Points on a hilly landscape, in no order, each with its height.
From any point a climber takes the steepest step (rise divided by distance) to one of its 2 nearest points. It stops when none of these is higher. Distance is the straight distance between rows; heights are no part of it.
zura: [  6  -2 -64 -32  18   0 -52 -91 -47  31  83  25  17  48  56  17 -23  -2
  14 -25]  (h 521)
gurig: [ -62   -8   71  -51  -26  -40  -18    0   51   -5 -113  -25    8  -41
  -24   15   36  -29   -9  -37]  (h 338)
lami: [-12 -13 -13  33   9  34  42  60  29   2 -21 -26  17 -13  18 -11 -53 -27
 -11  20]  (h 617)
nepu: [  9   5 -42  40 -32  36  12 -36  15 -10  24  16  -7 -47   6   9 -12  72
  -3 -16]  (h 589)
kav: [ 19 -22 -49  44 -40  12 -17 -37 -31  14  92  11   1   4  25  20   0  -8
 -44   1]  (h 353)
lem: [ 13  25  23  -5  40  11  22  77  42  29 -46  20  33  28 -19 -10 -44  -5
  34   6]  (h 103)
luvo: [ 27  20  -6 -10 -14 -20 -12  -8 -48  15  32  58 -42 -18  -4  14  10   1
  54 -32]  (h 197)
Lurim: [ 28  27  18  -6 -45  42   9  17  19  25 -40  34  56  13   7   8  33 -11
  -3 -11]  (h 373)
fek: [-26 -56   5  -1  18 -20  15 -58 -23  10  64 -69 -40  29  51  -6  43  10
  31  -8]  (h 5)
Vaz: [-19 -51 -32  22  10   6 -13 -22 -20 -14  63 -45 -23 -26  36   7   5  -4
  14  11]  (h 38)
Zegid: [-35 -27  46 -13   2   6 -33   0   7  -5 -14 -19  13 -10   2  -2  28  20
 -19 -10]  (h 477)
mas: [  2  38 -34   1 -27  38   4  55  17  12  -1  22  74  -9  -5   7   7 -35
  -3  40]  (h 435)
Noge: [-27 -31  15   8  15  21  18  43   9 -38 -27 -27 -37  11 -82 -22 -65 -16
 -18  30]  (h 274)
fupa: [ 21  77 -71   0 -22 -21  11 -24  -9   6  35  39 -16   9  25 -35  -7 -15
  -1  -2]  (h 522)
vug: [  2  -4  18 -29 -25 -42  -4 -11  48 -39 -57 -70   2 -32  -3 -17   3 -48
  79 -11]  (h 177)
bude: [ 15  -3 -41 -27  17  55 -26 -61 -46   9  53 -10  17  62  43   3 -16 -13
 -18   1]  (h 543)
Kug: [-22  67 -45 -56  -4  34  -7  23 -21   9  20  43   1  -9  33  12  10  26
  13   5]  (h 395)
gado: [-10  15 -70  26 -26  34  26  42 -48  20  61  48   5 -52 -18  37 -22  -4
   0  28]  (h 442)
radi: [ 18  13 -31  19 -45 -52   8  -6  -1  -3  18 -30   8  73  45 -18  11 -41
 -16  19]  (h 267)
zuvo: [ -3   2 -23 -11  25   7 -17   6  10  26  46  17   9   6 -17 -23 -24  23
  17  18]  (h 416)
Sil: [ -4  18  29  47  18  23  45  14 -30 -15  25  33 -16  -8 -24  -5  65 -29
 -42   8]  (h 483)
bip: [  6  17  10  30   6  23  37  89  16  31   6  33  26  17 -21  12 -76  20
   9   0]  (h 67)
bezu: [-21  13  60  19  17 -45  14 -22  26 -22 -93   7   0  -7 -18 -31  -1 -14
   6 -52]  (h 438)
lekib: [ -2  33   4  17   2  44  21  -8 -11  10  77  32 -22 -13  14 -38  49  -6
 -29 -11]  (h 591)
Tavov: [ 46 -13 -32  34 -73 -25  -3 -29   4  31  29   9  14  32  22   1  -2  -1
 -15  -6]  (h 318)
duku: [  7  -1  40 -25  -5 -53   7 -15  15 -54 -34 -82 -43  10   3   8   6 -27
  34 -13]  (h 99)
Sar: [ -2  41  12 -29 -35  -4 -40  18 -35 -16  -6  43 -28 -55 -14   9  -4 -16
  27 -36]  (h 258)
Zufu: [ 14  47  30 -50  12  -7 -25  29  27 -17 -27  -2  -5 -54   5  -9 -13  -8
  41 -17]  (h 344)
gim: [  0 -17  12   6 -24  22   7 -24 -15  -9 -12  -8 -38   6 -34 -63 -23 -12
  12 -15]  (h 424)
nonoz: [ -8  66 -58 -33   0 -21 -39 -14 -49   6  11  44  12  -3  42 -14   2 -28
  -9   4]  (h 461)
debe: [ -1  -9  39 -23   7 -34  14 -14  -3 -18 -54   9 -10   4 -64  23  65   0
  31   8]  (h 275)
Revet: [-15  10 -80 -53  -5  21   2 -25 -15  48  38  19  11  -5  38  11  42  16
  28  29]  (h 343)
Podo: [ 57   4 -16  45  10  26 -17 -30  31  22  34   8  53 -23  -9 -14 -24   8
 -37   5]  (h 465)
Nores: [ 10 -12  28   1  -4 -31 -32  53  16 -53 -37 -35 -10 -44 -16  72 -46 -28
 -42   5]  (h 225)
gure: [ 13  39  17 -33  39  25  -5  34 -35 -10 -27  29  18  24 -13  32  17 -11
 -11  19]  (h 115)
Rizer: [-13  -1  -4  -5   8 -11  25  21  21  38 -10 -10  23   8  39 -25  53 -28
  10  24]  (h 169)
leru: [-45 -24  70 -11  -8  21  -4  43 -16 -50 -71  17 -19  22 -43  23 -11   3
  27 -43]  (h 229)
kugi: [ 25  18  20 -29 -30   4 -21 -14  30 -43 -16 -33  -5 -36   1  -1  12   8
  71 -35]  (h 257)
mav: [-36 -59   0  56   5 -18 -10   3 -16 -25 -16 -24  -9 -29 -14   8 -33 -13
 -53  15]  (h 114)
gilup: [-13 -14   8  22  -2 -19  29   5 -18   1 -27  37  -2  20 -40   0  55 -12
 -15  27]  (h 372)
kini: [  9 -38  33  -6 -19 -26  12  20  38  -9 -45 -57  -9  -3  15  37   7 -28
   0   5]  (h 155)
feruk: [  0 -36  27  18  -9   2 -13 -25  38  -7  37 -26   9  19 -10   2  28  52
 -12  -3]  (h 552)
rodap: [-15 -18  36 -17   1  25 -24  39 -58 -16 -26  30   0  51 -20  51  -8  20
   2 -11]  (h 172)
lasar: [-30 -40  -1  42   8 -67 -42  14  10 -20  25 -20  -4 -38  10  27 -15  24
 -11  -1]  (h 183)
led: [  8  11  33  40  25 -14  31 -36  14  18 -21  38  21  30  20 -18  45  52
  12 -37]  (h 608)
boki: [ 17   5 -12  35  15  27   1 -56 -17  -9  -6  20  42  15 -23 -21   6   8
 -73  17]  (h 499)
rize: [ 48  62  17 -14   9   8 -29  29  23  10  18  26  36 -31  17  -5   9 -21
  33 -24]  (h 434)
Vidu: [ 28  10  -5  41  -5   1   3  19 -11  45  48  69   3 -23   7   5 -18   8
  45 -39]  (h 151)
suzo: [ 27  63 -62 -20  17 -13  12 -61  10  -3  44  12 -23   5  46 -13   0  52
  10 -12]  (h 584)
pumup: [-29 -32  32 -26 -28  19   5   2  -6 -22 -60  -7 -42 -13 -83 -44 -34 -35
 -21   5]  (h 355)
Pekip: [  1   7 -36  -6   5  -7  -7 -45  29  -1   6 -16   0 -48  41  -2   7  49
   5  -7]  (h 659)
Zizon: [-27  -8 -22  33 -40  33  30   3   5 -34 -15  11 -21 -26 -12 -11 -11  28
  25 -19]  (h 513)
keri: [ 29 -40  11 -19  -5   9 -19 -86   1  -2  27 -56  -6   1 -10 -13  22  37
  -5   1]  (h 622)
ketaz: [ 13  48  30 -31  -6  22 -15 -13  15  -1  31   7   2 -22   6 -55  61 -25
  13 -15]  (h 514)
bikif: [-36  11  59 -20  30 -72  28   5  59 -16 -94  -4 -38 -31 -57 -23  28 -47
  26 -19]  (h 354)
nez: [ -6  -3  25 -30 -25   0  -1 -10 -32 -44   8 -51 -63  27   6  14 -13  16
 -26 -13]  (h 470)
Roroz: [  8  -6 -76  -9 -46 -23  -2 -35 -11  51  19  25   8  -3  18   9  23  24
 -15  27]  (h 313)
zape: [ 42 -23 -54 -22  12  -3 -34 -52 -24  67  58  37  13  19  20  15 -39  27
  32  -8]  (h 500)
Fodo: [-45 -22  77 -43   1 -43 -27   9  15  -9 -59 -48  -2 -18 -25  25  47 -13
 -51  -2]  (h 396)
larik: [ 12 -49  -3   4  24 -14 -29 -40  -4  58  37   5  12   6   1 -31   5  10
  28   1]  (h 464)
Lud: [ 21  15  -1 -16 -11 -21 -19  22 -17 -41  -8 -30 -19  15   9  45 -39 -11
 -56  17]  (h 345)
tok: [ 19  25 -13   9  55  17  15 -51   1  17   3  54  29  39 -17 -11  20  44
 -16   7]  (h 539)
sala: [-18  -4 -61  22   6  45  19  47  -4  30  27   9  36 -31   8  -1 -27 -25
   2  42]  (h 505)
pon: [ 24 -30   9  36  60  -2  -6  -9  41  26  -3  -7  43  -6 -13 -11 -21  12
 -31  28]  (h 430)
pafa: [-21   7  63  30   7  -7  12   0  42 -22 -65  15  26  43 -11 -20  13  43
   5 -43]  (h 518)
dun: [-13 -27 -13 -21  18  31  10  18  19  13 -56 -41  15   2  42 -14 -38  -1
 -14  14]  (h 509)
foz: [ 46   2  -1  11  -3 -15  26  42  47  -4  -5 -20   1   1  -7  42   6   5
  14  29]  (h 245)
Gona: [ -4  -4   0 -19 -35 -58  26   8  15  31 -21 -27  -3  49  14 -36  42 -40
 -25  32]  (h 215)
lim: [ -4 -37  -2 -11  50   3   8 -20  41   6 -30 -52  24  23  -1 -26  -3  20
 -32  52]  (h 447)
lufez: [ 15  26  -9  53 -31   9  11  58   9  19  36  47  14 -30 -14  16 -50  22
 -14 -15]  (h 112)
sorid: [ 19 -29 -12  -8   3 -22 -27  36  15  25  24   5  17   9 -39  36 -21  28
  -1  38]  (h 346)
Zubas: [  6  19  -7  -2  43  27  29  18 -25  34 -12  35  15  -8  32  -3  29 -27
   4  15]  (h 128)
tidu: [ 16   3  15 -15   4 -66 -22 -36 -35 -31  40 -29 -63  14  -2   2 -18  17
  -4 -15]  (h 356)
sege: [-54 -28  70 -38  -9 -20 -31   2   5 -23 -82 -14   1 -11 -28   6  11   6
  48 -43]  (h 284)
Sareb: [ 10 -21 -12 -14   2  75 -21 -83 -28 -13  35 -14  -7   9  12 -12  -9  38
  -7 -24]  (h 574)
bevi: [   2   -5   15   36    5 -101  -24  -18    6   -2    9  -21  -35  -25
   31  -11  -15    7   -5  -26]  (h 260)
deru: [  4 -19 -58  50 -71  31  15  24 -30  11  61  24  21  17 -11  30 -13 -12
 -16  28]  (h 390)
vogo: [-28  -1  16  12   5  28  31  25 -30 -28  30 -24 -44  44  25  -9   1  -2
 -23  -3]  (h 616)
felad: [-22 -55 -17  39  17   5  19   0 -29   6  -4 -35 -18 -21  33 -17  -7 -47
 -25  15]  (h 75)
mibe: [-24  15   6 -18  40  55  38  62 -15 -43 -31  -3 -33   9 -43  25 -43   6
 -13  31]  (h 347)
sagu: [ 19  11  52 -24  42 -22  26  41  28   2 -73  -1  12  26 -11  14  17 -28
  53  -4]  (h 171)
Bulu: [-27   1 -15   0  55  61  15  48 -45 -20  33  -6 -17  22  -6   2 -39 -10
 -15  34]  (h 460)

Call two points neighbours if one is among the 2 nearest of the other. Go from one point of each pair to the other, from neighbour to neighbour, staying as high as possible. Name the lowest point that can't be avoided.
vogo, lami -> Noge
Pekip, keri -> Roroz
sala, led -> pon
keri, sala -> gurig

Where does a climber stop that starts at each point below?
Roroz -> Pekip
gure -> keri
Noge -> Pekip
